Each scene shows the same named points in several views. A view is turned or mirrored, shifted and resized as a whole, has a little noise and may leave points out.

Scene 1
View 1
<116>: [-17 -21  -5  24   7 -17  17   8 -27  -2  13  -2  10  13   4  -8  10 -15
  19  -4  21  20   8  13  20 -23]
<154>: [-24 -25   4   7   1 -20  16 -10 -24  -4  -2   1  28 -13  -3  -2  16 -23
  11   9  -2 -13   9   3  30  -3]
<95>: [-20 -13   3  12  21 -17  18   1 -23  -7  -9   4  22  -6   2  -5  17 -17
  13  14  -8   4  -3   6  31 -21]
<168>: [-32 -32   0  17 -10 -19  11   1 -40   6  20  -4  15  -2  -7 -15  22 -25
  14   3  26  -3   9  14  20  -8]
<25>: [ -8 -33   6  16  29 -22  27  -1 -29 -15  -6 -13  27  -3   2  11   4  -8
  31   6   1  11   1  12  35 -23]
<204>: [-37 -43  10  23  10  -9  15   0 -41  -7   6 -10  47 -11 -20   4  28 -10
  41  32   7 -28   1  15  60  -7]
<170>: [-32   0  -2  19  16  -8  13   4 -15  -5  -9  15  25   1   0 -13  26 -14
   8  23 -13  -4  -5   5  40 -22]
<35>: [-24 -10  -4  19  15 -11  19   2 -15  -8  -4   9  23   4   4  -6  15 -12
  15  14  -5   1   1   5  36 -20]
<134>: [ -6 -29  14  21  -6 -11   3  -4 -20   0  -6   7  29  -7 -11  -3  24 -25
  18   6  -1  -6  21  10  37  -3]
<10>: [-14 -15   1  17  22 -17  20   2 -20  -9  -6   2  21   0   4  -2  12 -14
  18   9  -2  11   0   9  31 -24]
<205>: [ -5 -15  -1  13   4 -19  15  -3 -12  -5  -1   7  12   4   8  -4   7 -21
   7  -8   3  16  14   4  16 -14]
<138>: [ 11  -3   9  19  19 -17   6   7 -14  -2 -18  13   3   0   6 -12  16 -26
   1  -5 -12  35   5  12  14 -29]
<19>: [-20 -24  14  11  14 -18   9  -2 -35  -2 -13   1  23 -20  -9 -10  26 -28
  10  18  -9  -3  -2  13  31 -14]
<181>: [-21   5 -10   9   0 -17  16  -4  -2  -3  -2  19  11   7  11 -14  12 -23
  -6  -3  -4   8   9  -3  15 -15]
<161>: [-26  -7  -8  25  -7  -9  10   7 -14   4  13  15  12  18   1 -16  20 -18
   9   1  14   7  12   8  25 -17]
<218>: [ -7 -22  -5  14   5 -23  24  -6 -14 -10   7  -3  15   9   9   4  -1 -15
  16 -12  12  14  16   4  17 -14]
<252>: [-38  -2 -19  13  -1 -11  27  -6   2 -10   9  14  27  16  10  -3   9  -8
  10   7   1 -12   9  -6  34 -12]
View 2
<170>: [  0   6 -17 -23  -2 -40  17  13 -22  -8   3  17   7   3   9  -3  -2  -3
  24  15  12  -5 -31  -6  -7  28]
<10>: [-11  23 -29  -6  -5 -32   7  25 -22  -3  -4  10   8 -13   5  -6  12  -9
  19  -9   0 -11 -17 -13   2  21]
<168>: [ -2  32 -41 -28 -15 -11 -23  50 -10   9 -12   3  -4   3  11  -7  -4  -2
  16  32 -20 -23 -22 -16  13  -3]
<252>: [ -9  16 -14 -22   3 -48  13  23 -27 -16 -24  16  11  -7  -1  -8 -14  -8
  11  22 -15  10 -15  13 -15  -6]
<154>: [-18  30 -26  -7  10 -20  -5  39 -11 -11  -8  12  -5  10  -7 -15   6  -7
  22  24   4  -2 -25 -11   4   5]
<116>: [ -4  29 -39 -20 -23 -24  -9  32 -20  12 -14   1   5 -23  16  -1  -2 -11
  14  -3 -21 -21  -7 -12   5   2]
<138>: [-16  22 -25 -17 -18 -12  13   2  -2  18   3   3  -3 -30  18  -7   1 -29
  34 -22  27 -20   3 -23  -2  18]
<181>: [-17  20 -14 -33  -3 -25  21   9  -3   5 -19  10   5 -21  11 -14 -18 -20
  24  16   7   2  -2  -3 -13  -5]
<35>: [ -5  15 -22 -13  -3 -38  10  21 -24  -8  -6  12   6  -7   4  -4   1  -7
  18   4   0  -5 -21  -3  -4  17]
<19>: [-13  25 -31  -8   3 -14   1  32  -8  -3   9  12  -3  10   2 -12  15  -3
  29  15  18 -14 -32 -24   8  29]
<134>: [-11  25 -28  -1  -6 -10 -25  35 -11  -5   5   5 -24  16  -7  -1   5 -18
  29  11  16 -14 -22 -10   7   4]
<25>: [-16  35 -39  14   0 -30  -4  37 -28  -7  -7   8   6 -14  -5  -7  28  -7
  16 -21 -10 -12 -17 -16   9  24]
<161>: [  3  14 -24 -34 -23 -28  -6  21 -18   6 -13   3  -3 -11  14   3 -20 -14
  17  18 -10 -14 -10   1  -5  -6]
<95>: [-13  21 -27 -11   2 -30  13  23 -18  -5   0  13   8  -6   4 -10  10  -6
  23   2   8  -7 -23 -15   2  26]
<204>: [  6  20 -38   8   3 -37 -29  57 -39 -26   6  14  -8  35 -14   4  23  12
  13  22 -11 -15 -54  -6  15  28]
<205>: [-19  31 -27 -13  -9 -19   2  21  -9   7 -15   4  -2 -22   7 -10  -5 -23
  23  -1   1  -9   2  -9  -3  -6]
<218>: [-20  39 -33  -4  -6 -25  -5  32 -16   2 -24   3   3 -26   1 -10   1 -20
  15  -8 -16  -7   4  -6   0 -11]
View 3
<95>: [ 18 -11   4   6 -16  21  22  -4  16  20 -12 -15  -1  18  10 -10 -21  -2
   1  29 -30  -1 -25  -3 -27 -21]
<252>: [ 32   2  10  -7 -33  20  42 -17   2  20 -18 -31   4  11 -17   1   6  -9
   5  24  -4   5  -2 -27 -16  -9]
<161>: [ 39   2  -8   1 -19  11  20 -17  15   7 -26  -2   6   4 -27   9  -3  -5
 -19  15 -10   3 -13  -2  -9  -7]
<10>: [ 22  -6   0   3 -14  15  23   0  11  14 -18 -11  -3  28   7 -13 -21  -9
  -4  27 -23   1 -25  -5 -29 -18]
<35>: [ 26  -5  -2   0 -23  17  27  -6  11  16 -16 -20   1  16   1  -6 -13  -8
  -2  28 -23  -2 -17 -11 -23 -18]
<168>: [ 19  -7  15   8  -1  23   3   2  -1   3 -14  18  -3  -1 -16   3  10   8
 -27   9 -14  -2 -22   4   5 -10]
<116>: [ 29   0  -2   8  -8   7  15   1   7   0 -28   9  -6  29 -18  -6 -10 -10
 -27  14  -5   7 -27   0 -18 -11]
<25>: [ 11  -7   7   4  -2  20  21  19  -2   2 -13  -5  -8  48  23 -22 -20 -18
  -6  26 -22   3 -28  -9 -30 -16]
<19>: [ 12 -17  10  10  -5  30   6  -1  18  17  -4   0   2   6  20  -9 -18   9
   1  26 -45  -7 -26   6 -18 -20]
<218>: [ 25  -4  17   6  -2  17  32  -8   6   6 -29   9   0  45 -11 -12 -11 -14
  -7  11  -5  18 -17 -11 -20   1]
<134>: [ 21  -7   1  -3  -1  29  11  -8  13   3  -7  10  19  12  17   4 -10  -7
   1  17 -41  -5  -2   2  -3   7]
<138>: [ 34 -10 -14  16  -9   3  20 -28  46  16 -34  13   7  35  -2 -11 -47  -6
  -3  24 -31  12 -30  14 -37  -7]
<154>: [ 13 -11  23   4  -6  35  19  -5   7  17  -6   0   6  10  10  -4  -1   6
   7  20 -31  -2 -11  -8  -7  -7]
View 4
<218>: [ -2   6  -1   0  20  -3 -16   6  -2   2  -9   5   0 -13   0  11  19  -3
  -8  -4 -20 -29  17   4 -11   1]
<161>: [  0   3   0   2  10  -5   9  17  20   5 -14   7  -3 -11  -2   3  -6   4
   7  12  -7 -13   1   1 -19   7]
<170>: [ -6  -6  -7  -7  15 -15   1  12  15   2   2 -16 -13   4  -9 -17 -10  15
 -13  -4  -7   3  -8  -3 -39  -1]
<19>: [-10 -15   8 -11  20 -16 -12  -3 -13  -8  -9   0 -12  20  -6 -11  -7   7
 -14  -2 -10  10   5  -3 -33  -8]
<205>: [ -7   5   3   3  19  -4  -7   5  -5   6 -13  12  -2 -12  -8   4  10   5
  -9  -1 -20 -23   4   3 -20  -3]
<95>: [ -7  -9  -4  -9  20 -11  -9   4  -2  -1   1 -11 -13   3  -6 -10   0   7
 -18  -8 -11  -6   1   1 -31  -3]
<252>: [  6  16 -10   0  12 -12 -12  19  34   9  11 -10  -9 -12  -2  -2  10  16
  -3  -3  -7 -11   4 -13 -20   5]
<116>: [ -1 -10  -2  -7  17   0   3  10   0  -2 -14   3  -3 -10   5   9   2 -11
   3   5 -10 -24  13  10 -12   9]
<204>: [  1 -20  -7 -25  10 -33 -24   7  19 -20  -8 -27 -10  37  14  -5 -14  -1
  -2   5  -9  23  39 -10 -27  -3]
<134>: [ -8  -1   8   1  13 -23 -14   3   6  -3 -29   8  -1  16  -5   0  -7   9
  -7   7 -23   6  20  -4 -29 -13]
<181>: [ -4  14   4   8  17   0  -2  11   8  12   0  12  -8 -18 -15  -4   8  18
  -8  -2  -8 -17 -16  -4 -24  -1]
<35>: [ -4  -3  -9  -6  17 -12  -6  10  12   3  -1 -14  -9  -2  -3  -8  -1   8
 -12  -4 -13  -8   2  -1 -30   1]
<25>: [ -8 -16 -12 -16  23 -15 -19  -1  -9  -8  -5 -20  -7   6   5   2   9  -9
 -20 -12 -25 -19  26   8 -22  -2]
<154>: [ -1   2   9  -7  17 -17 -24   2   2  -5  -4   4 -10  13  -3  -2   4  11
  -7   0  -9   7  14 -11 -23  -7]
View 5
<10>: [  0  -6  17   2  -3   4 -11  10   3   5   1  -8  25   7 -32  22  -8 -15
 -12   4  -7  14  -1 -12 -14 -26]
<95>: [ -1  -1  16   3  -6   6 -13   4   6   6  -3 -15  24   4 -23  13  -2 -15
 -10   2  -8  10  -7 -11 -14 -32]
<252>: [  6  15  33  -3 -23 -11   5  40   8   1  16 -10  26   5  -9   9  -9  -1
  -8 -12 -15   6   2 -31 -16  -7]
<35>: [ -2   1  17   1 -12  -3  -6  17   2   6   2 -12  25   3 -19  18  -7 -13
 -10  -2  -6  11  -1 -21 -15 -26]
<181>: [ 14  11  38   4 -15   5  -7  27  -8 -12  14 -12  17   2 -21  -9 -13  -3
  -4 -17  -4  -9  10  -4 -15 -21]
<204>: [-22 -15 -11  10  -4 -20   1   9  31  25 -32 -14  23  -5   6  26   4  -9
 -24  35  -4  27 -20 -46  -9  -7]
<218>: [ 20  -3  30   8   4   1 -12  29   9  -2  11   5  21  13 -48  10 -14  -2
 -13  12  -5   9   4  -6  -6   0]
<205>: [ 16  -2  30  10   0   3 -12  23  -2  -3   8  -1  16   6 -41   1 -15  -4
  -7   6   4   0   7  -1  -8 -16]
<161>: [  1  -7  20   8 -16 -16   4  32 -11  -9   4   1  11  -6 -17   5 -23 -11
 -14  -8   4  -5  16 -11 -10  -5]
<154>: [  5   0  20  11  -3   0 -11  16  20   6 -15 -15  16  -1 -10  -6   3   4
 -11  18  -1   6 -13 -21  -9 -14]
<170>: [-11   4  14   0 -19  -2  -4   9  -3   5  -2 -21  22  -5  -4  13  -4 -16
  -9 -11  -5   6  -1 -23 -20 -39]
<19>: [ -5  -9   8  13   2   7 -15  -6  10   7 -24 -18  14  -4 -12   1   3 -11
 -13  17   2   6 -12 -11 -12 -32]
<116>: [  5 -18  15   8  -1  -9  -5  18  -2  -8   1   9  17   5 -38  17 -22 -18
 -23   4  -3   5  10  -2  -7   3]
<134>: [  0  -8  11  17   0  -9  -8  25   5  15 -14 -11  11  -8 -17  -2  -8   3
  -5  33  21   4  -3 -21  -4 -25]
<168>: [  1 -20   8  16   0 -13  -1  15  12 -10 -22   5   7  -6 -11  -5 -12  -8
 -27  13   0  -2   2  -7  -5  20]
<138>: [  9  -9  22  10   3  16 -22   5 -24  -3   7  -6  14   1 -52   5 -20 -20
  -2  -1  14  -4  13  16 -10 -50]
<25>: [  3 -12  12   3   9   4 -19   7  17  14  -3  -4  31  15 -46  32  -4 -13
 -16  25 -12  27  -9 -14  -9 -18]
View 6
<170>: [  2   7  13  -6  -4 -17   2   1  -1 -12   8   1  19   6   3   3  -6  17
 -14   4 -13   3   8  -6   2 -13]
<154>: [-2 14 -1 -8 -2 -2  0 -1  3 -6  9 -4 16  9 12  8 -5  6  5  4 -3 -5  5 -4
  0 -2]
<161>: [ -7   8   8  -3  -4 -18   7  -4   9   0   5   2   3  -8  12  -5   1   3
 -10  11   1   2  -2   1   9   3]
<116>: [-6  3  1 -6 -5  1  7 -3  9 10  7  2 -1 -9 16 -2 -2 11 -9  9  3 -8  2  8
 11 -4]
<10>: [  2   4   1  -6  -1   2   5  -4   1  -3  11   1  13   3   8   2  -5  19
 -10   2  -7  -6   9   6   8 -14]
<181>: [  1   6  11  -2   5  -6   8   0  -5 -17   4  -5   2   5   8   3   1   5
 -18   2  -3   4   8  -4  15   9]
<204>: [  0  14  -8 -14 -14 -13 -10  -1  12  11  16   2  35   7   8  10 -14  17
  16   8  -9  -9  -1  -3 -24 -27]
<218>: [ 1  3 -9 -3  5  9  7 -6  4  1 12 -4  0  0 11  0  2  7 -4  3  9 -4  1 13
 13  1]
<134>: [ -8  17  -4  -6  -4  -7   4 -13   8  -5  11   3  26   8  14  -1  -1   6
  16   5  -6  -1   4   2   6  -4]
<138>: [ -9   6  11  -3   3   8  18 -13  -5 -13   5   6   8   2  17  -7   2  16
 -13   3 -12  -4  18   6  35  -2]
<25>: [  3   2 -11  -8  -1  16   2  -6   2   6  16   1  15   5   8   5  -7  24
  -1   1  -3 -11   7  12   5 -21]
<252>: [ 10   4  -1   0   4 -20  -1   3   2  -8  12  -6   6   4  -3   4   0   5
 -15   3   6   9  -5   3  -5  -1]
<205>: [-3  7 -1 -2  5  4 10 -8  1 -6  8 -2  4  3 12 -1  2  7 -6  3  2 -2  6  8
 19  4]
<35>: [  3   5   4  -5  -1  -8   2  -2   0  -6  10   0  14   4   4   2  -4  14
 -11   3  -6   0   4   2   3 -11]
<168>: [-10  15   2 -12 -11  -3   0   2  14  11   4  -3   5  -6  22   4  -7   0
   6  13   1 -11   1  -6  -2   3]

Which points are out of place in each view (at most two, in the order of its rows)? Write - if all are in place.
view 1: -
view 2: <134>
view 3: -
view 4: -
view 5: -
view 6: <154>, <181>

Scene 2
View 1
<184>: [ -4 -40   9  10  -6  18  41  25 -43 -10 -24   4  -2  -3  11 -29  -3  -1
  -6  -5  10  17  13  -1 -31  34]
<282>: [-15 -27  -8  -2 -18  15  27  27 -38 -16 -28  15  -5   3   7 -11   3   0
  -1  -6 -14   7  -6 -13   7  22]
<270>: [-16 -32   9   1 -24  22  38  28 -28 -12 -34   0 -14  13  -4 -20 -16  -1
 -13  -7  -2  13  19  13   2  19]
<185>: [-10 -16  -6 -17 -14  26  18  19 -16  -6 -56  -1  10   7  -9 -15 -13 -26
  -4  -4 -10   5  26   0  44  12]
<22>: [ -6 -46  -1   8   7   6   3  20 -34   7  -5 -13 -11  33  17  -4  24  15
 -37  -8   3 -15  10  -9 -30  13]
<254>: [ -3 -26   1  -6  -5  27  36  23 -38 -13 -42   6  15 -17   3 -29 -10 -26
  10  -2   4  23  19  -6   6  33]
<284>: [  0 -25   2  -6  -4  29  32  18 -29  -6 -50  -3  18  -9  -4 -30 -12 -30
   3  -1   9  17  32   2  11  29]
<232>: [-24 -24  -7  -7 -29  15  22  27 -20 -14 -43   7 -17  21 -10  -5  -9   0
 -13  -7 -17   0   7   2  31  15]
<71>: [-15 -29  -2  -2 -16  24  35  31 -40 -20 -51  13   6 -21 -10 -19  -1 -26
  10   5   0  24  10 -15  26  44]
<274>: [ -4 -31   7  -6   2  31  35  25 -36  -6 -28  -9  15 -13   8 -29 -12 -24
  -2  -5  12  26  30  -1  -5  24]
<158>: [  6 -24 -15  -2   2  11   7  11 -29  -4 -45   6  14  11   5 -14  15 -15
  -3  -2  -4 -13  10 -15   9  24]
<146>: [ 20 -33   0   8  13  16  23   6 -33   0 -42  -1  23   5  10 -34   8 -18
  -2  -1  18  -3  28  -3 -25  33]
<131>: [ -5 -30   0   2 -10  19  34  20 -40 -10 -22  11  -1   7  18 -24  -6   3
   1 -10  -2   8   5  -2 -22  19]
<92>: [-17 -33  -4  -7  -7  18  16  23 -35   1   3  -4 -14  29  30  -5  -1  19
 -23 -20 -16  -4  -1  -3 -23  -8]
<203>: [ -7 -33  -3  -2   2  19  23  22 -44  -3 -12   1   7   3  24 -18   4  -1
  -7 -12  -2   8   6 -11 -22  14]
<248>: [-14 -32  13  -3 -15  27  35  26 -23  -1 -19 -14 -12  23   8 -24 -24   3
 -24 -17   3  12  31  22 -13   4]
<20>: [ -6 -24  -1 -11  -1  25  21  17 -26   2 -24 -10   8  14  15 -19 -11  -9
 -13 -13  -2   5  23   3  -3   3]
<30>: [ -7 -52  12  12  11  19  31  30 -51  -3  -2 -13  -1  -6  17 -22  14   1
 -22  -6  20  21  17 -10 -49  35]
<60>: [ -8 -26 -13   5 -22   6  22  19 -31 -16 -43  23 -12  22   2 -10   5   7
  -1  -4 -16 -13  -8  -8   5  26]
View 2
<232>: [ 58 -21  11 -11  -4  25  -2  10  -5 -24   1  24  24 -10 -16 -16  13   5
  -3 -12 -11  25  -3  13  -9   6]
<248>: [ 51  10  20  11 -14  25 -10   2   9 -12 -25   5  13 -40 -36 -35  11   5
  10 -24 -17  14 -13  22   9   6]
<22>: [ 67   5  -8  27 -11  40 -11  19 -13  -7 -31 -10  20 -23 -12 -13   1 -50
  12 -26 -31  12  15  10  -1  -6]
<274>: [ 42   3  19   4 -13 -18   9  -4  11  -6  -7 -25  -5 -27 -23 -22   6  -9
   2  -8 -19   1 -26  21   9  18]
<60>: [ 51 -16  -3  -8   4  30  -1   5  -9 -18   7  17  22  -8   1  -4  -8  -6
  -7  -6 -17  15  10  -2  -8  12]
<92>: [ 66   7  -5  26  -7  33 -21   3  -1 -14 -30  -1  31 -41 -18 -23  -4 -20
  -4 -13 -33  37   6  -1  -1 -10]
<131>: [ 44   5   2   9  -4  15  -8  -6   3 -10  -6  -8  10 -26 -12 -15 -16  -9
  -8 -11 -27  12  -4   1   7  15]
<146>: [ 36  12   5   7  -2   6  16  -2  -1   4  -9 -26  -3 -28  -1  -7  -4 -29
  16  -9 -17 -26   0  17   8  19]
<203>: [ 52   6  -1  17  -7   7  -7  -2   0  -7 -14 -21  12 -29 -11 -14 -11 -24
  -6  -7 -31  16  -5   3   3   7]
<185>: [ 51 -20  22 -19  -2 -10  22   4   2 -15   8  10  19 -23  -9 -15  31   6
   5   9   2  12 -13  27 -14   3]
<184>: [ 39   7   6  10 -12  12  -8  -2   4  -9  -8 -18  -4 -17 -21 -17 -18 -13
  -3 -22 -30   0 -13   8  17  25]
<284>: [ 37  -5  22  -9  -7 -17  20  -4   6  -7   4 -14  -2 -22 -12 -17  12  -3
   6  -1  -7  -9 -20  27   3  19]
<71>: [ 41 -27  15 -19 -11 -20  14   2   1 -19  22  -9  -2   9 -12  -8   0   0
 -14  -3 -14  10 -24  15   0  25]
<282>: [ 53 -16   1  -2  -5   9  -3   1  -2 -18   5   1  17  -9  -8  -9  -8  -8
 -15  -5 -24  26  -6   1  -4  11]
<254>: [ 39  -7  16  -7  -7 -18  12  -6   8 -10   7 -18  -2 -16 -13 -14  -2  -2
  -6   1 -16   2 -23  16   6  22]
<30>: [ 49  12   0  29 -22  11 -14   6   1  -7 -24 -37  -8 -15 -27 -19 -17 -42
   2 -32 -41   2 -13  11  19  17]
<20>: [ 54   5  13  10  -5   7   4  -1   5  -7 -17  -6  17 -42 -15 -22  13 -11
   9  -4 -15  12  -6  18  -1  -1]
View 3
<184>: [  3  11   0  -1  -7   0  -4  -6  11 -12  -3   2 -10  -3 -11  18  14  11
   6  -2   9  -1  13 -19   5  -6]
<30>: [ -1  13  -3  -2  -8  -3  -9 -12  24 -12  -3  11  -5   0  -4  20  24  16
  13   8  11   2  24 -25   5  -5]
<232>: [  6  18  -4  -4  -2   1  -3  -9 -20 -15   4   2 -13   8  -7   7  -5  10
  -9   3 -13   6   5  -5  -2  -5]
<274>: [  6  12   4 -12 -10  -7  -8  -9   8 -13 -15   5 -14   2  -9  24   2  22
   9  -4   2  -6   0 -22  12  -4]
<146>: [  3   6  -3   3  -1  -1  -5  -4  16 -19 -15  16  -7   4 -10   9   5  20
   8 -11   7 -12   7 -20  12  14]
<203>: [ -1   1  -3   3  -5  -7 -10  -7   8  -8  -5   9  -9  -2  -1  13  13  16
   3   4  -1   2  10 -20   0  -3]
<131>: [  2   3   0   4  -4  -4  -5  -4   3  -9  -1   2 -10  -3  -7  12  11  10
  -1  -1   2   2   8 -17  -1  -4]
<270>: [  9  21   1 -11  -7  -6  -1 -10  -9 -16   2  -2 -13   3 -11  14   0   8
  -1   1  -1   2   5 -14   4  -6]
<60>: [  0   6  -6  10   1  10  -4  -2 -12 -12   4   4 -11   6  -7   3   1   9
 -10  -3 -10   4   7  -3  -3  -1]
<71>: [ -1  15   2  -6 -10  20 -10  -2  -4 -10 -13  -2 -21   8 -14  25  -5  23
  -1  -8  -9  -3  -3  -5  14 -13]
<185>: [  8  13   0 -13  -5  -3  -9  -9 -19 -15 -16   7 -20  12  -7  14 -19  24
  -5  -4 -19  -4 -13  -8   8  -1]
<158>: [  0   3  -8   6   2   5 -10  -4  -2 -15 -10  17 -11  11  -3   6  -4  22
  -3  -4 -11  -5   3  -8   4   8]
<20>: [  7   7  -1  -7  -3 -18  -7 -12  -3 -15  -8  10 -11   3  -2  10   1  17
   2   2  -5  -1   2 -21   1   4]
<254>: [  2   8   4  -7  -9   4  -9  -3   3 -12 -15   1 -17   2 -13  23  -1  21
   4  -9  -2  -6  -4 -15  13  -7]
View 4
<284>: [ -6  11   0   9   6 -10   0   6  13  25 -17   9  -5  15   5  14   9   9
 -22 -18   1   1  19  12 -10   7]
<232>: [ -4 -13  -2 -13  -3  18   8  -8  20  18   2  16 -11   5  -9   2  16  16
 -13   1  14  13  21  -4   5  34]
<92>: [-13 -32 -29 -16 -13  -2   2 -12  17   8  23  15   7  11 -20 -22   5  22
  -3   1  18  -1   0  -6  -8  14]
<20>: [ -8  -4 -20   2  -3  -6   3  -6  17  18   1  14   4  15  -8 -10  15  16
 -12  -8  15  -4  12   5 -13   7]
<131>: [-16 -17 -13  -7  -5 -10   1   3  11   6   5   7  -1   7  -6  -3  -8  19
 -17  -8   1   9   3   3  -9  12]
<22>: [-16 -33 -23   0 -10 -10 -12 -27  15   1  16   9   2  12 -23 -24   3  -3
   3  -7   6 -15   4 -12  -1  23]
<270>: [ -9 -11 -15  -5  -9  10  -4   4  16  22   1  12  -4   5  -3   5  13  21
 -22 -12   2   8  22   3  -1  25]
<282>: [ -9 -18   5 -16   0  -1  10   0  14  13   3  11  -8  11  -6   6  -3  15
 -11  -3  10  10   2  -2   0  20]
<274>: [-10  -1  -9   3  -3 -17  -8  11  11  28  -8   7   3  18   2  11   5  14
 -20 -23  -1  -6  12  10 -13   0]
<248>: [-11 -13 -36  -1 -16   5 -10   2  17  23   7  13   6   7  -9  -9  20  26
 -21 -14   5   0  23   4 -10  16]
<254>: [ -8   2   5  -1   3 -13   2  12  11  25 -13   7  -5  16   6  17   0  14
 -21 -18   0   5  10  10  -9   7]
<60>: [-11 -16   5 -11   4   6  13 -12  16   0   2  11 -13   4  -7  -4  -3  11
 -13   4   9  19   8  -4   5  32]
<158>: [ -7  -1   8   5  11 -11  11 -19  16   5  -9  12  -9  15  -6  -4   3  -2
  -7  -3  14   3   6   0  -4  18]
<146>: [-16   2  -8  21   6 -27  -7 -10  11   1 -13   4  -3  12  -1  -7  -5  -3
 -18 -18  -5  -4   9   7 -12   8]
<203>: [-16 -23 -13  -5  -6 -20  -4  -3  11   9   6   7   3  13 -10  -6  -9  10
  -8 -12   2  -4  -5   0 -10   6]
<184>: [-19 -19 -14  -2  -9 -16 -12   7   9  10   2   3  -1   7  -4   3 -10  14
 -21 -19 -11   3   6   4  -7  13]

Which points are out of place in each view (at most two, in the order of its rows)? Write - if all are in place.
view 1: <232>
view 2: -
view 3: <185>
view 4: <203>
